Each row is a point on a tangle of strands that fork and nearly touch. The rows are in no order.
In the rows, 128 means zero.
Two points are linked if the straight distance between their rows is under 111. Some points are linked to none.
(304): [101  96 102  95 161  59  84 115 157 119 104  87 123 112 150 109 181 133
 160 129 179 112  86 150]
(1119): [159 112 157 158 173 146 117  99 186 183  90 107 118  96 104 118 152 148
 114 122 137 132  82 166]
(638): [163 149 128 141 109 102 157 166 151 126  80  87  95  87 136 131 123 129
  74 170 144 118 118 128]
(546): [135  90 100  81 131  73 138 163 131 114 112  94 103 144 129  90 146 140
 149 145 136 105 101 151]
(667): [157 164 144 117 170 154 122 140  93 168  79  97 129  87 134 112 106 134
  70 146 106 151 131  63]
(35): [111 153 108  91 115 106 173 123 139  91 194 158 168 121 153 135 137 129
 144  97 101  86 205 161]
(370): [ 94 138  86 133 107 130 125 188 102 127 106 102 125 132 204  90 137 116
 128 151 120  90 113 145]
(526): [162 145 180 133 124 124 180 160  93 130  84 109  69 125  90 153 102 117
 100 143 147 129 137  77]
(566): [121 177 125 148 144 133 107 163 170  87 148 173  94 170 133 149 138 114
 151  92 113 126 141 122]
(577): [114 123 128 110 131 139 111 125 102 125 133 155 128 172  92 103  91 143
 124 110 101 124 125 155]
(1105): [120  99 140 100  81 108 159 115  44 123 125 106 132 101 147 132 110 124
 140 152 162 159 131  70]
(559): [ 97  79  96 119 126 119  68  95 123 112 118 108 139 162 162 140 163  93
 195  98 158 139  80  89]
(666): [170 141 121 166 169 128 115  81 209 125 131 145 131 117 107 193 172 140
 158  85 124 143 147 103]
(506): [121 153  77  81 127  87 155 207 105 102 147  97 109 106 178 113 123 145
 139 123 113 117 193 145]
(260): [135 125 116 147 111 145 114 115 117 117 115 113 136 134 152 162 150 105
 154 132 150 138 108  69]
(952): [166 108 103 103 167 128 181 114 141 171 114  98 130 139 113 107 133 172
 135 104  99  84 158 211]
(318): [ 94 124 106 129 163 136 107 138 200  99 189 185 138 180 129 164 142 136
 156  77  87 117 181 166]
(41): [110  92 128 113  73 125 155 121  60 100 150 135 120 153 132 122 116  88
 170 148 159 157 101  92]
(942): [ 67 127 146 143 125 170  85 142  71 152 100 109 156 115 197 105 114 111
 117 184 147 122  72 114]
(913): [157 184 152  98 167 151 166 124  77 178 115 116 132 108 110  95  91 198
  92 108  91 116 194 116]
(1166): [133 152 104  78 117  98 148 189 128  75 168 138 113  76 152 112 115 151
 125 129 126 145 191 131]
(1187): [130  87 103 104 172 162 132 136 154 145 136 111 135 161 141 113 130 150
 159 101  82  99 153 210]
(755): [115  85  92 115 178 136  88 163 200 129 164 154 128 172 115 138 139 152
 154  95  74  99 158 197]
(148): [100 168 167 147 138  87 115  79  83 180  96 114 153  94 150  95 130 160
  84 162 177  96  66 145]
(235): [ 88 140  89 197 102 124 134 145 152 113 165 180  78 180 116 130 137 144
 181  88 118 149 131 179]
(1118): [149 147 150 130 153  89 100 111 125 157  78  90 127  79 162 110 155 138
  96 147 176 116  76  78]
(14): [131  97  84 188 144 108 116 153 229 156 112 106 104 153 127 164 151 137
 124 120 131 112 124 166]
(186): [126 130 125 101 129 120 132 122 171  94 182 175 163 146 129 150 130 113
 125 103  94 110 176 136]
(398): [200 119 146 137 186 127 156  96 220 145 131 140 104 115  99 174 166 133
 141  88 129 127 167 116]
(179): [141 104 112 164 123 147 137 143 183 142 116 117 116 140 135 135 138 138
 123 133 107 101 124 183]
(669): [142 154 120  52 150 116 149 104  96 123 145 126 136  91 164 136 133 174
 158  85 132 127 199  94]
(531): [148 107 165 106 144 148 103 118 161 105 135 161  94 129  65 114 121 139
 140 116 126 165 115 123]
(1121): [146 107 149 127 104 147 165 111  61 151  87 102 143 128 138 162 101 101
 126 164 140 130 138  58]
(852): [122 112  88 155 127 123 103 102 188 107 160 115 179 149 154 189 168  94
 176  98 114 130 147 105]
(653): [114 120 188 201 109 144 123 113 135 148  98 154 105 118 120 101 114 142
 106 152 164 132  70 162]
(941): [ 83 119 154 150 101 175 125 143  68 128 126 158 112 145 151  84 106 116
 155 144 116 144  85 156]
(462): [167 130 117 102 159 153 173 123 110 173 108 115 129 117 102 106 103 179
 115 110  97  98 163 158]
(194): [117 159 123  46 133  73 130 146 101  61 155 145 109 154 117 124 117 128
 144  87 137 115 166  94]
(1142): [168 159 172  97 146 121 184 178  87 129 103  93  68 111  94 128 113 162
  85 135 142 137 170  82]
(600): [138 148 103  91 164 103 125 126 134 116 122  99 143 103 153 130 159 151
 167  92 132 112 154 121]
(455): [166 108 154 146 148 154 169 137 174 155 101 108  85 101 103 118 156 155
 129 133 129 115 123 178]
(845): [ 89 137 138 194 135 185  85 129 113 186  93 132 163 137 175 122 126 117
  94 147 100  90  80 162]
(833): [146 139 175 157 149 150 133 143 100 178  65 111 136  91 111 107  82 126
  55 185 123 140 127  90]
(1159): [133 102 159  85 145 130 116 153 152  74 174 178  77 150  79 120  96 109
 133 116 130 177 132 124]
(149): [120 156 179 129 113 209 132 144  87 100 133 156 135 112 112 128  87 123
 113 146 107 154 153 116]
(366): [ 87 129  83  85 130 114  40 107  92 125 150 119 196 157 125 117 143 104
 109 133 130 138  89 123]
(351): [115  86 154  90 125 131 139 145  97 111 133 164  74 197  35  89  88 137
 128 145 137 156  97 140]
(1010): [170 178 140 122 156 142 106 139 137 116 102 115 126 100 125 153 121 112
  88 131 103 131 147  71]
(463): [ 95 170  75 190 118 131 113 177 176 111 162 168  99 175 125 151 126 126
 128 108 106 131 141 162]
(1143): [ 80  64 102 119 127 151  89 114 115 123 147 125 153 143 182 126 157  76
 173 139 142 137  84 103]
(210): [ 62 135  97 170 136 155  21 124 155 162 140 142 161 142 153 138 164 118
  94 133 125 137  83 161]
(969): [117 139 190 182 126 108 122  69 127 184 109 134 141  94 131  98 131 159
  80 162 177 114  72 172]
(598): [153 148 100 163  96 124 157  92 131 135 138 117 155 141 112 162 129 115
 138 111 111 109 147 121]
(327): [150 136 161 145 123 177 138 124 130 133 137 143 163  81 106 128  82 106
  76 161  99 157 163 124]
(1065): [192 133 181 157 152 175 195  88 149 166 128 152 110 141  76 168 107 133
 134 100  99 112 164 130]
(178): [ 78 135  97 188 129 193  56 130 141 175 127 145 161 152 148 152 133 104
  81 135  89 127 104 141]
(670): [104 118 138  54 135  96 129 143 121  73 190 194 116 173  70 127  94  96
 112 124 123 140 152 109]
(712): [ 64 109  88 131 122 122  25 121 134 126 158 135 173 142 155 111 172 101
 111 142 144 165  61 134]
(199): [110 142 140  73 127 125 108 127  91  94 151 177 122 166  92 123  85  98
 130 113 110 159 126  66]
(909): [ 87 136  76  78 103  99 116 125  59  96 164 135 156 141 119  85 102 128
 156 130 126 147 122 138]
(521): [120 161 152 144 100 179 131 117  93 108 155 189 123 144 118 137 102 123
 159 103 105 144 130 123]
(844): [115 175 147 160 106 169 140 141  86 106 127 147 110 134 126 105 113 142
 159 106 127 137 125 161]
(583): [152  79 174  81 149 147 130 115 125 135 133 137  86 161  32 101 104 157
 128 131 145 157 106 151]
(588): [190 154 146 154 166 157 170 114 172 146 118 134 114 134 123 162 142 131
 122  95 106 102 164 113]
(937): [156 155 138  93 124 105 146 175 124 122 104  92  85  78 127 119 129 151
  88 142 148 144 145  93]
(680): [147 158 136 177  88 132 160  57  64 169 109 107 188 119 117 139 125 139
 134 123 137 120 114 122]
(776): [121 107 114 115  96 106 118 100  99  95 119 101 124 132 167 144 161 103
 188 111 185 138  92  78]
(28): [118 136 109 147  74 119 157 180 116  99 118 105 126 113 177 119 137  88
 106 178 130 123 122 131]
(84): [112 129 173 182 136 132 103  54 139 197  97 116 180  67 115  87 141 135
  79 163 144 134  91 184]
(369): [106 118  93 107 140  76 119 139 129 120 104  73 126 112 194 106 171 144
 188 113 157  94 129 146]
(55): [137 147 117 136  69 110 175  79 109  98 171 134 169 132 121 166 150 119
 159 106 142 107 165 118]
(774): [ 97 156  84 111 128 133 145 188  95 112 141 111 124 137 186 102 121 119
 150 116 101  98 151 165]
(207): [131  99 126  93 140  92  82 103 144 130 110 120 137 122  95 100 140 143
 136 123 151 148  71 112]
(501): [127  51 109 139 133 118 113 124 202 105 176 155 117 150 106 150 136 114
 181 112 127 161 136 161]
(104): [136  94 126 113 104 125 143 123 109  96 145 136 104 166 121 157 126  89
 153 130 142 132 128  79]
(203): [148 164 125  71 141 117 128 110  77 143 144 111 137  84 162 131 112 168
 102 113 110 149 197  66]
(704): [136 132 121 140 153 124 102  98 186 111 147 150 132 138 127 180 161 131
 201  71 116 119 151 113]
(307): [146 131 149 138 132 110 121 101 124 140  77 107 117 128 140 132 145 122
 131 125 158 102  94  80]
(254): [176  78 137 115 160 114 143 154 190 131  99  99  69 164 113 155 152 131
 131 130 146 124 108 124]
(758): [142 186 124 104  95 104 182 112 112 112 174 157 168 111 152 139 119 133
 109 110 112  80 208 132]
(568): [126 103  94 123 130 135  77 129 188  89 186 146 170 134 150 177 151  89
 138 117 122 144 127 104]
(599): [121 101 132 103 132 101 132 128  85 141 112 147 107 223  58 116  84 131
 108 129 112 114 104 134]
(916): [144 148 152 178 117 128 138 154 147 161  74 109 120  93 130 112 106 114
  59 185 123 119 100 137]
(113): [137 130 182 156 100 126 177 125  84 105  93 131  69 140  72 138 107 114
 130 136 160 140 112  90]
(1124): [137 173 122 163  64 135 157 122 117 114 140 119 169  70 145 134 129 153
 131 133 128 129 163 173]
(715): [113 131 102 148  66 109 178 175 131  71 162 113 128 130 175 124 149  80
 172 147 144 134 139 131]
(1035): [100 132  93 194  75 144 123 103 154 135 162 162 124 151 101 131 136 147
 162 105 121 147 124 185]
(548): [155  75 147 107 165 142 106 157 174 111 107 115  91 124 142 141 144 101
 145 137 144 141 105  85]
(807): [155 116 127 192 159 126 132  62 160 197  94 117 144 108  86 124 153 127
  96 133 117 122  96 148]
(585): [127 142 124 195  80 165 142 125 154 126 144 155 148  99 122 135 141 143
 150 107 113 136 150 205]
(73): [134 175 143  66 154 103  97 113 126  82 144 170 122 163  92 147 114 121
 119  95 129 128 154  58]
(1091): [143 173 139 122 149 149 124 166 135 105 119 140  96 130 125 151 132 116
 116 110 124 119 151  97]
(387): [105 146 151 131 149  79 104 116 112 159  97 102 149  81 186  93 150 131
  73 181 187  89  63 131]
(1023): [125 146 151 199 151 140 123  88 152 212  97 118 183  99  95 104 121 126
  57 158 108 149  89 160]
(469): [ 76  75 122 110 116 174  83 129  64 124 121 115 147 113 211 117 133 100
 143 161 139 142  82  94]
(361): [122 139  92 147  39  95 181 126  89  76 178 121 163 124 130 136 151 118
 158 149 152 135 140 137]
(285): [166  98 132 120 104 136 146  97 153 126 154 131 157  72 109 126 107 127
  99 138 102 142 157 151]
(524): [144  90 157 130 126 148 160 145 110 163  77  74  90  79 171 116 114 143
 129 165 144 117 119 116]
(1174): [136  59 100 162 156  91 132 153 209 150 110 127  72 192 105 168 149 122
 127 142 141 123 111 128]
(1150): [ 96 149  95  83 113 123 104 113  61 116 155 132 191 167 128 128 117 109
 140 119 113 129 129 116]
(733): [136 187 140  71 156 132 143 117  56 156 137 134 150 116 119 124  87 173
  89 110  96 132 192  83]
(1076): [114  79 104  94 151  81 165 169 142 126 121  89  92 162 121  80 148 153
 197 126 149 106 121 185]
(350): [164 175 110 127  98  97 188 139 129 120 142 104 146  72 144 135 120 149
  97 128 117 107 185 137]
(772): [129 108 182 181 103 143 143 110 116 145  94 155  81 150  61 126 101 143
 131 136 155 142  83 123]
(591): [ 81 138 167 162 149 181  83 133  95 179  89 130 166 129 169  94  89 128
  90 179 126 116  80 144]
(997): [160 119 112 144 115 122 149  90 158 157 142 128 171 130  90 149 119 113
  91 137  93 123 138 138]
(1007): [111  69  96  94 115  54 126 137 137 109 112 100 122 141 165 117 152  98
 159 149 166 127  86 126]
(633): [ 89 113 134 125 107 187  95 126  84 135 133 151 154 155 110 102  94 124
 128 133 102 131  99 166]
(482): [148 165 134  85 108  99 145 182 133  86 145 107  77  37 130 113 116 152
  93 145 143 171 176 104]
(427): [143  91 122  96 153 127  79 141 193  80 146 136 125 116 151 153 143  85
 130 134 127 167 133  91]

Follow the links from the first point to the second, and from the first to the third. Name the last point that the two ways share.
(1121); (1091); (254): (969)
(568); (463); (28): (937)
(633); (148); (463): (937)
(1091); (776); (807): (969)
(148); (210); (1121): (260)
(1105); (845); (1124): (260)

A fork is a point with three links, a tip a point with one. Leave the first point through the second and follow the links. Name the first fork or tip that comes.
(1150); (366): (260)
(84); (1023): (1065)
(361); (715): (937)
(1174); (14): (969)
(577); (599): (194)
(318); (755): (1076)
(776); (559): (909)

A fork is a point with three links. Follow the links from the first point to the second and name the forks in between, in order.
(1091); (526): (937)
(307); (568): (969)
(427); (370): (969) > (937)
(104); (149): (260) > (969) > (937)
(178); (852): (260) > (969)
(937); (909): (969) > (260)
